Points, in no order, along strands that fork, close into loops and pass close to each other.
(in the rows, 100 means zero)
Points whose rows are less than 94.8 apart are linked; no others are. Some points are linked to none.
Zipir: [ 94 125  83  87  82 141  59 144 143  68  62  63  81  67  98 138 130 105
 110  76  88  95]
Kege: [118  83  73 101  53 121  56  69 128 108  52  58 106  97  39 129  87  79
  86 122  70  87]
vepu: [126 127 120 123 145  93 151 107  44 104 151  84 150  61  90  90 108 125
 110  56  74 114]
demuv: [ 82 115  93 104 151  84 172  78 132  97  99 103 100 122 109  75 127 113
 113  79 115  82]
Rever: [130 125 130  87 109 137 155 142  61 159 120  90 106  83 102  58  53 108
  89 115  98  90]
ded: [ 98  81 121  78 154  80 158  76 132  87 117 116 120 127 104  98 112 103
 139  88  94 110]
Dad: [110 107  92 152  99  82 115  71  63  81 136 129  85 116  95  83 113  61
 105  60 114 142]
Sukit: [117 140 107 162  81  85 146  90  44 131 114 123  60  96  73  83 113  92
  76  89  75  90]
gosip: [131  41  55 132 118  51  61  50 106  82  79 142 144 123  79 111  98 109
  97 105  81 106]
perog: [ 87 114 111 146 100  86 140  69 122  78 127 141  88 121 104 120  80  62
 158 103  99 149]
dil: [130  87  46 151  89  94  43  98  68  92 103 135 129 144 133 111  95  98
  94  92 104 130]
vimuf: [126  75 106  68 132  87 109 125  50 119 151 101 149 101 133  96 110 159
 103  84 105 104]
komiv: [111  82 102 137  40  70 123  85 111 139  68 121  58 146  87 105 110  61
  76 123 109  92]
Bire: [ 75 154 110 138 156  94 155  84  85 103 113 109  71  68  65  63  94 101
 110 100  86  84]
vakep: [114  79  57 130 104  98  24  83  71  64  93 122 128 108 122 110  97  98
  74  84  95 119]
dibo: [103 125 108 106 114  71 130  98  74 114 131  69 130 102 115  67 148 146
 100  62  98  42]
muvak: [104 135 113  70 109 123 129 116  66  98 116  83  93  82 121  58 104 122
  75  66  95  84]
zoz: [ 66 116 128  72 101  98 104  94 157  55  69  95 104  78 144 153  95  82
 128  93  88 125]
bom: [ 83  79  99  55 120 111 102 126 113  62 121 118 120  97 125 109 105 148
  99  64 112  95]
nifo: [ 79 120 123 109 105 100 117  81 143  61 100 111  91 108 140 136  80  72
 156  96  79 134]
nozo: [109 103 116 103 108 103 131 115  65 163 106  98  87 118  98  69 118 114
  68 116 109  56]
lufet: [ 89 144 105 128 151  83 176  91  96 118 113  93  78  91  84  59 122 123
 108  82 110  68]
damim: [ 92  54  79  67 129  94  99  64 125  81  83 110 156 118  82 138 109  95
  92 123 101 131]
Veg: [106 101 150  73 103  85 141 135  76 131 145 103 103  54  99  53  59 124
 127 127 131  48]
pudo: [116  49  85  49 108  85  39 110  93  93  96 116  84 101  84 120  99 135
  79 125 103 141]
zeteg: [ 66  97 100  65 125 112 104  78 134  65  76  81 106  94 108  97 124  82
  78  92 118 114]
miti: [ 89 169 106  87 116  98 160 113  70 120 128  87  98  40 111  42  54 120
 100 120 121  72]
mude: [ 90  99  49  83 114 101 121  79 132  93  81  80 127 115  73  64 134 127
  75  88 114  52]
kabil: [ 95 101  53 139  48  85  78  93 132  77  79  87 134 122 117 125 133  56
 144  86 118 138]
dalo: [109  90 133  84 102  60 132  69 104 117  96  76  87 111  76  64 146  98
  97  83  72  57]
fifub: [ 98 127 153 113  66 119  84 131  97 119  99  89  40  77 116 111  68  60
 132 134  96 111]
Res: [108  82 113  60  86 144  66 161  87 121  86  87  95  93 101  96  85 109
  61 112 128  84]
Gete: [107 150 113  99 136 101 169 120  59  92 144  84 145  28  98  65  81 133
 108  67  92 107]
Bine: [ 82 154 142 109 105 126  99 131  82 124 104  86  49  56 114  98  34  92
 118 136  79  99]
lonog: [113  75  40 141  57  75  36  64 121  65  63  83 158  85  80 131  84  69
 129  92 120 141]
dasov: [105  61  76  61 129 103  94 122  96  88 136 114 141 120 110  96 114 158
 109  92 109  86]
Ruva: [ 87  98 157  76 115 114 122 142  85 129 127 110  80  61 111  77  29 110
 115 126 121  75]
Liv: [ 83  96 120  47  82 129  86 137 156 107  55  65  91  81  92 109  87  93
 100 138 119  85]
Vomo: [118 119 143 122 110  69 132  87  76 118 124  80  74  92  54  64 137 107
 116  74  65  65]
bak: [101  91 126 114 128 100 126  89  88  90 150 145  79 110  88 111  88  85
 145 113  99 153]
gilu: [116 120 153 112 103  79 146 131  59 158 141  77 114  71  66  62  95 133
 122 117 107  45]
Bimu: [ 91  95  41  72 101 134  83  94 128  72  87  67 116  88  61  71  98 132
  74  84 117  64]
pof: [118  55  71 102  55  76  25 119 126  68  81 106 119  72  85 173  96  93
 125  93 120 159]
Vesad: [119  44  78  76  76  79  25  96 118  82  81 112 103  86  70 163  77 113
  99 125 106 156]
zemo: [ 87 131  90 145  88  90 138  69 132  93  79 117  70 142 117 121 125  75
 100  89  90 104]
tobi: [ 79  69 146  33  92  90 123 101 123 117  88  93  95  83  95  71  92  96
  88 128 116  67]
kon: [ 97  74 113  42  81  98 113 128 111 121 111  98 109  89  97  58 100 113
  88 132 146  48]
Boge: [ 93 111  70 108  86 124  65  87 102  84  79  91  89 128 101  94 125  92
  69  89  75  84]
Dum: [101  97  81  82 118  77  93 101  74  90 120  76 148  94 119  66 140 149
  83  61 104  49]
zil: [120 114  91 108  71 128  74 113  75 124  86  95  76 139 106  86 113  89
  64 104  73  75]
Puf: [ 72 152 135  81 102 129 102 130 108  80  93  85  54  70 142 107  80 113
 100  75  97 100]
ker: [101 152 127 140 101 128 124 121  59 135 109 120  66  75  71  83  51  79
 103 143  69 101]
Sef: [ 89  80 138  50  82  98 104  79 122 111  65  89  87 103  87  96 105  63
  74 132  91  95]
teso: [ 83  53  66  78 121 123  54 113 124  75 105  96 128  75  79 150  80 152
  87  97 129 120]
vugug: [112  72  78  85  76  67  81  75 108 115  99 123  92 153  88 118 114  92
 109 148 103 152]
Nopo: [ 96 120 116  98  49 112  89 105 142 114  57  80  81 111 110 122 115  59
 128 143  75  87]
loso: [ 93 104 119  99 113 121 135 127 105 160 104 108  88 128 112  71  85 108
  95 139 130  56]
doba: [117  68  85 101  70 118  81  91 131 128  56  96 102 140  53 116 101  79
  78 134  77  74]
puzog: [102 132  95  43  72 129  97 159  91 103  86  86  97  69 119  85  85 136
  48  85 137  78]
mif: [102 104 110  69 131  99 142 121  61  94 153 105 145  69 145  93  97 142
  93  68 127 107]
Bog: [ 98  75 115 117 137  65 101  74  56 101 143 112 126 103 123 101 139 115
  96  76  90  97]
fotuk: [111  39  72  80 110 113  55  81 131  71  87  92 126  78  57 164  63 133
  99  94  97 131]
Sus: [116  66 102  61 128 115  72 133  81  93 122 117  88 121 114 119 103 114
  98 104 117 152]
mozo: [ 89 136 126  79  69 132  69 154 124 100  67  72  54  70 128 126 110 101
 110 100  89  88]
fufo: [119 119 156 101 102  87 126 112  43 130 134  72  90  62  62  60 112 115
 104  90  71  68]
sele: [105  88  99  94 133  80 163  63 138  92  88 133 124 152 103 132 114  93
 119  96  84 115]
fabud: [ 76 140 101 115 110 101 147  79 150 120  56  93  64 133 112 102 108  91
 100 121  91  79]
setiz: [109  67  72 103 126  96  31  95  65  64  96 120 131  76 121 111  91 131
  58  69  87 101]
Bosor: [ 78 166 108 116 148  98 159 108  66  98 128  96 116  35  85  57  74 126
 112  96  85  81]
Kab: [115  76 124 109  89  88 146  99 127 146  71 121  67 153  81 106 105  80
  91 124  87  70]
Nis: [ 89 157  94 168  52  90 128  84 118 105  87 101  54 123 105  99 106  56
 125  96 111 116]
fug: [126  45  95  97 135  54  61  86  59 105 125 127 123 120 116 100 125 118
  95 104  93 113]
lodu: [129  73  93 106 101  58  72  87  36 134 135 134  98 128 119  99 108 111
  93 127  99 136]
gavop: [108  91  89  82  68 134  28 133  90 102  69  76  77  84  85 111  97 105
  53 104  94  87]
rone: [ 88 111  82 109  54 104  40  98 109  75  72  73  89  74 114 122 136  58
  86  95 109 119]
Tuf: [103  50  85  65 104  74  90  68 113 111  98 125 124 140  81 131 113 108
  99 147  83 129]
gide: [101 127  60 121  20  78  95  82 133  91  44  72 130 118  96 115 128  43
 130  88 108 122]
Litob: [ 97 136 131 144  50  96 115  97 116 125  94 102  45 109  90  93  74  46
 140 135  92 105]
seb: [ 94  81 128  75 131 109 107 111  97  91 133 121  74 110 113 122  92  99
 128 119 113 159]
siv: [122  94 120 101  92  71 151  72 115 126  78 103  61 135  68  80 128  81
  91  95  72  72]
gozo: [ 95  87  89  69  91  98 102 115  88 139 106  89 119 104  91  54 121 129
  65 125 128  38]
supu: [ 97 119 112 123  90 114  87 110  89  63 122 106  78  90 130 122 106  56
 123  73 126 166]
gaf: [111  85  63 134  64  86  68 114 111  94 103 102 116 141 120 122 120  65
 152 102 137 165]
suta: [108 123 122 114 134 118 139 103  57  80 152 120 104  86 111  93  93 119
 121  58  68 111]
solez: [102 131 103 157  74  82 125  72  48  87 137 129  80  88  79  74 108  73
  98  63  86 111]
dev: [130 130  97 137  58  98 107  92  40 134 106 112  70 127 106  75 104  84
  63  83  71  88]
non: [116  81  69 100 100  89  51  70  90  85  69  94  99 109  79  66 119 104
  60  83  65  63]
sig: [114 140 124 129 130 120 155 131  54 159 111 115  98  68  62  70  57 102
  90 138  78  90]
Kaz: [ 79 121 118  88 109 105 138 104 142 139  79  91  71 125 110  71  73 105
 115 141 105  58]
visu: [100  99 145 137  92  92 134  94 114 136 102 133  53 110  71  96  54  62
 132 141  79  88]
Kabi: [116  74  56 128  67  92  25 107 127  57  74  83 113  42  79 171 107  93
 120  61 107 135]
Kitav: [ 89 103  93 123  27  78  80  67 106 116  72  99  81 127 101  96 118  52
  75 120 103  98]
mobo: [103  70  64  98 108 129  68  64 137  59  79  55 126  62  58 155  65 124
  98  64  96 113]
kebe: [ 64 133 126 123 113 100 126  61 103  88 110 103  65  86 105  90 106  59
 100 104  98 119]
vos: [118  73  45 130 104 105  43  98  89 113 101 129 116 149  97 135 100 124
  97 135  96 121]
dalam: [ 78 120 127  75 123 122 117 127 108  62 122 116  86  84 146 114  77 135
 116  57  95 105]
dun: [ 82 129 125  95 147 113 143 102  99  67 137 109  83  82 114  76  80 121
 138  67  83  94]
kiza: [121  66  77 113  80  75  87  85 107  95 110 127 105 159 100 112 105  68
 124 107 123 162]
Zef: [ 84  96  56 126  59  98  46  57 124  67  63  74 132  81  87 143 115  67
  92 101  91 114]
kode: [118 111 103 133 119  78 109  75  37 106 131 106 117 104 125  89 131 108
  77  53  70  92]
popi: [111  78  84 124 123  80 105  66  97  83 111 126  97 141 105  99 127  63
 101  79 113 140]
bol: [ 68 137 114  64 101 105 130 109 126 109 102  85  73  86 130  53  68 113
 110 127 124  59]
Lis: [ 95  78 150 155 134 103 142 107 107 137 114 142  83 109  86 107  57  71
 126 123 100  73]
senub: [ 78 128  86 138  40  93  63  83  92  94  91  82  89 102 133 104 134  51
  93 100 119 121]
Sor: [106  64  54  83 132 118  68 110  93 112 115 114 127 139  90 112 100 152
  95 132 101 106]
Basa: [ 82 128  76  57  92 137  84 145 120  73  79  73  92  70 104  91 104 123
  62  80 150  90]
fura: [ 96  48  76  69 128  78  79  71 116  59  94  97 149  93  84  97 120 127
  84  68  83  82]
meruk: [ 88 117  69  81 110 151  66 141 117  61  83  74 103  81 109 120 110 125
  79  64 117 103]
Rami: [ 91 135  97 119  85 126  83  95  56  93 110  93 105 100 154 117 113  86
  67  79  88 121]
rezed: [ 59 123  85  56  79 117 114 103 146  83  86  88 108  93 117  74  97 130
  92 120 111  47]
pirit: [ 92  88 152  62 101 125  89 155 142 116  77  84  69  87 117 110  62  87
 120 130 127  92]
firef: [107 116 144 100 120 103 140 116  90 132 121 107  61  90  66  52  63 113
 135 117  70  56]
bime: [123  84  91  84 124  91  64 107  45  80 106 104 136  79 144 100 102 130
  50  46  81 107]
Fabi: [107  88  89  84 110  83  63  89  64  99  94  81 116  92 103  61 131 128
  58  74  75  49]
zed: [110  92  85 124  63  98  53 131  77  80 121 106 108 108 141 128 107  72
 133  86 138 168]
bugut: [106  57 114  86  98  99 128 102 135 145  68 114 115 143  76 103 106  93
  84 135  97  55]
ver: [ 82 100  96  61  84 113  87  75 137  75  49  70 106  91  81 116 116  71
  70 110  91 103]
Raf: [ 83  87 102  94 156 105 111  79  96  81 113 102  99 111 114  92 129  76
  89  81 127 134]
posi: [ 81  86 154  95 118 124 103 138 127 126 106  98  87  97 133 107  37  84
 134 133 118  81]
Katik: [114  58  44 141  74  65  47  58 116  75  74 125 151 126  89 123  84  81
 106 109 112 136]
zofaz: [ 91  76  86  97  99 117  59 104 124  60  96 104 115 107 116 153 117  90
 111  97 100 137]
bama: [ 94  84  48  98 114 142  82  74 142  63  79  72 132 106  65 121  96 116
  97  80  87  96]

A tip is a point with one link. Name the tips that can be reached along the links from each point below, in the order of the rows.
Bimu: zoz, mude, teso, Kabi
Zef: Kege, gosip, Liv
Basa: miti, mif, sele, gavop, bime
fug: lodu, kode

A fork is a point with three links, a tip a point with one. Leave the first point through the second and follow the links. Name the first fork or tip that comes.
zoz; nifo: Vesad
gozo; kon: popi
Res; puzog: dalam
Katik; lonog: Kab
siv; dalo: Liv
Raf; zeteg: Kaz

A piece is all that can be reached along the links. How many separate loops has the piece of each point below (a circle has one, a figure eight two, a Y none), and how many tips (points with one link)?
kon: loops 0, tips 7
Ruva: loops 0, tips 3
dun: loops 0, tips 5
teso: loops 0, tips 4
Bog: loops 0, tips 2
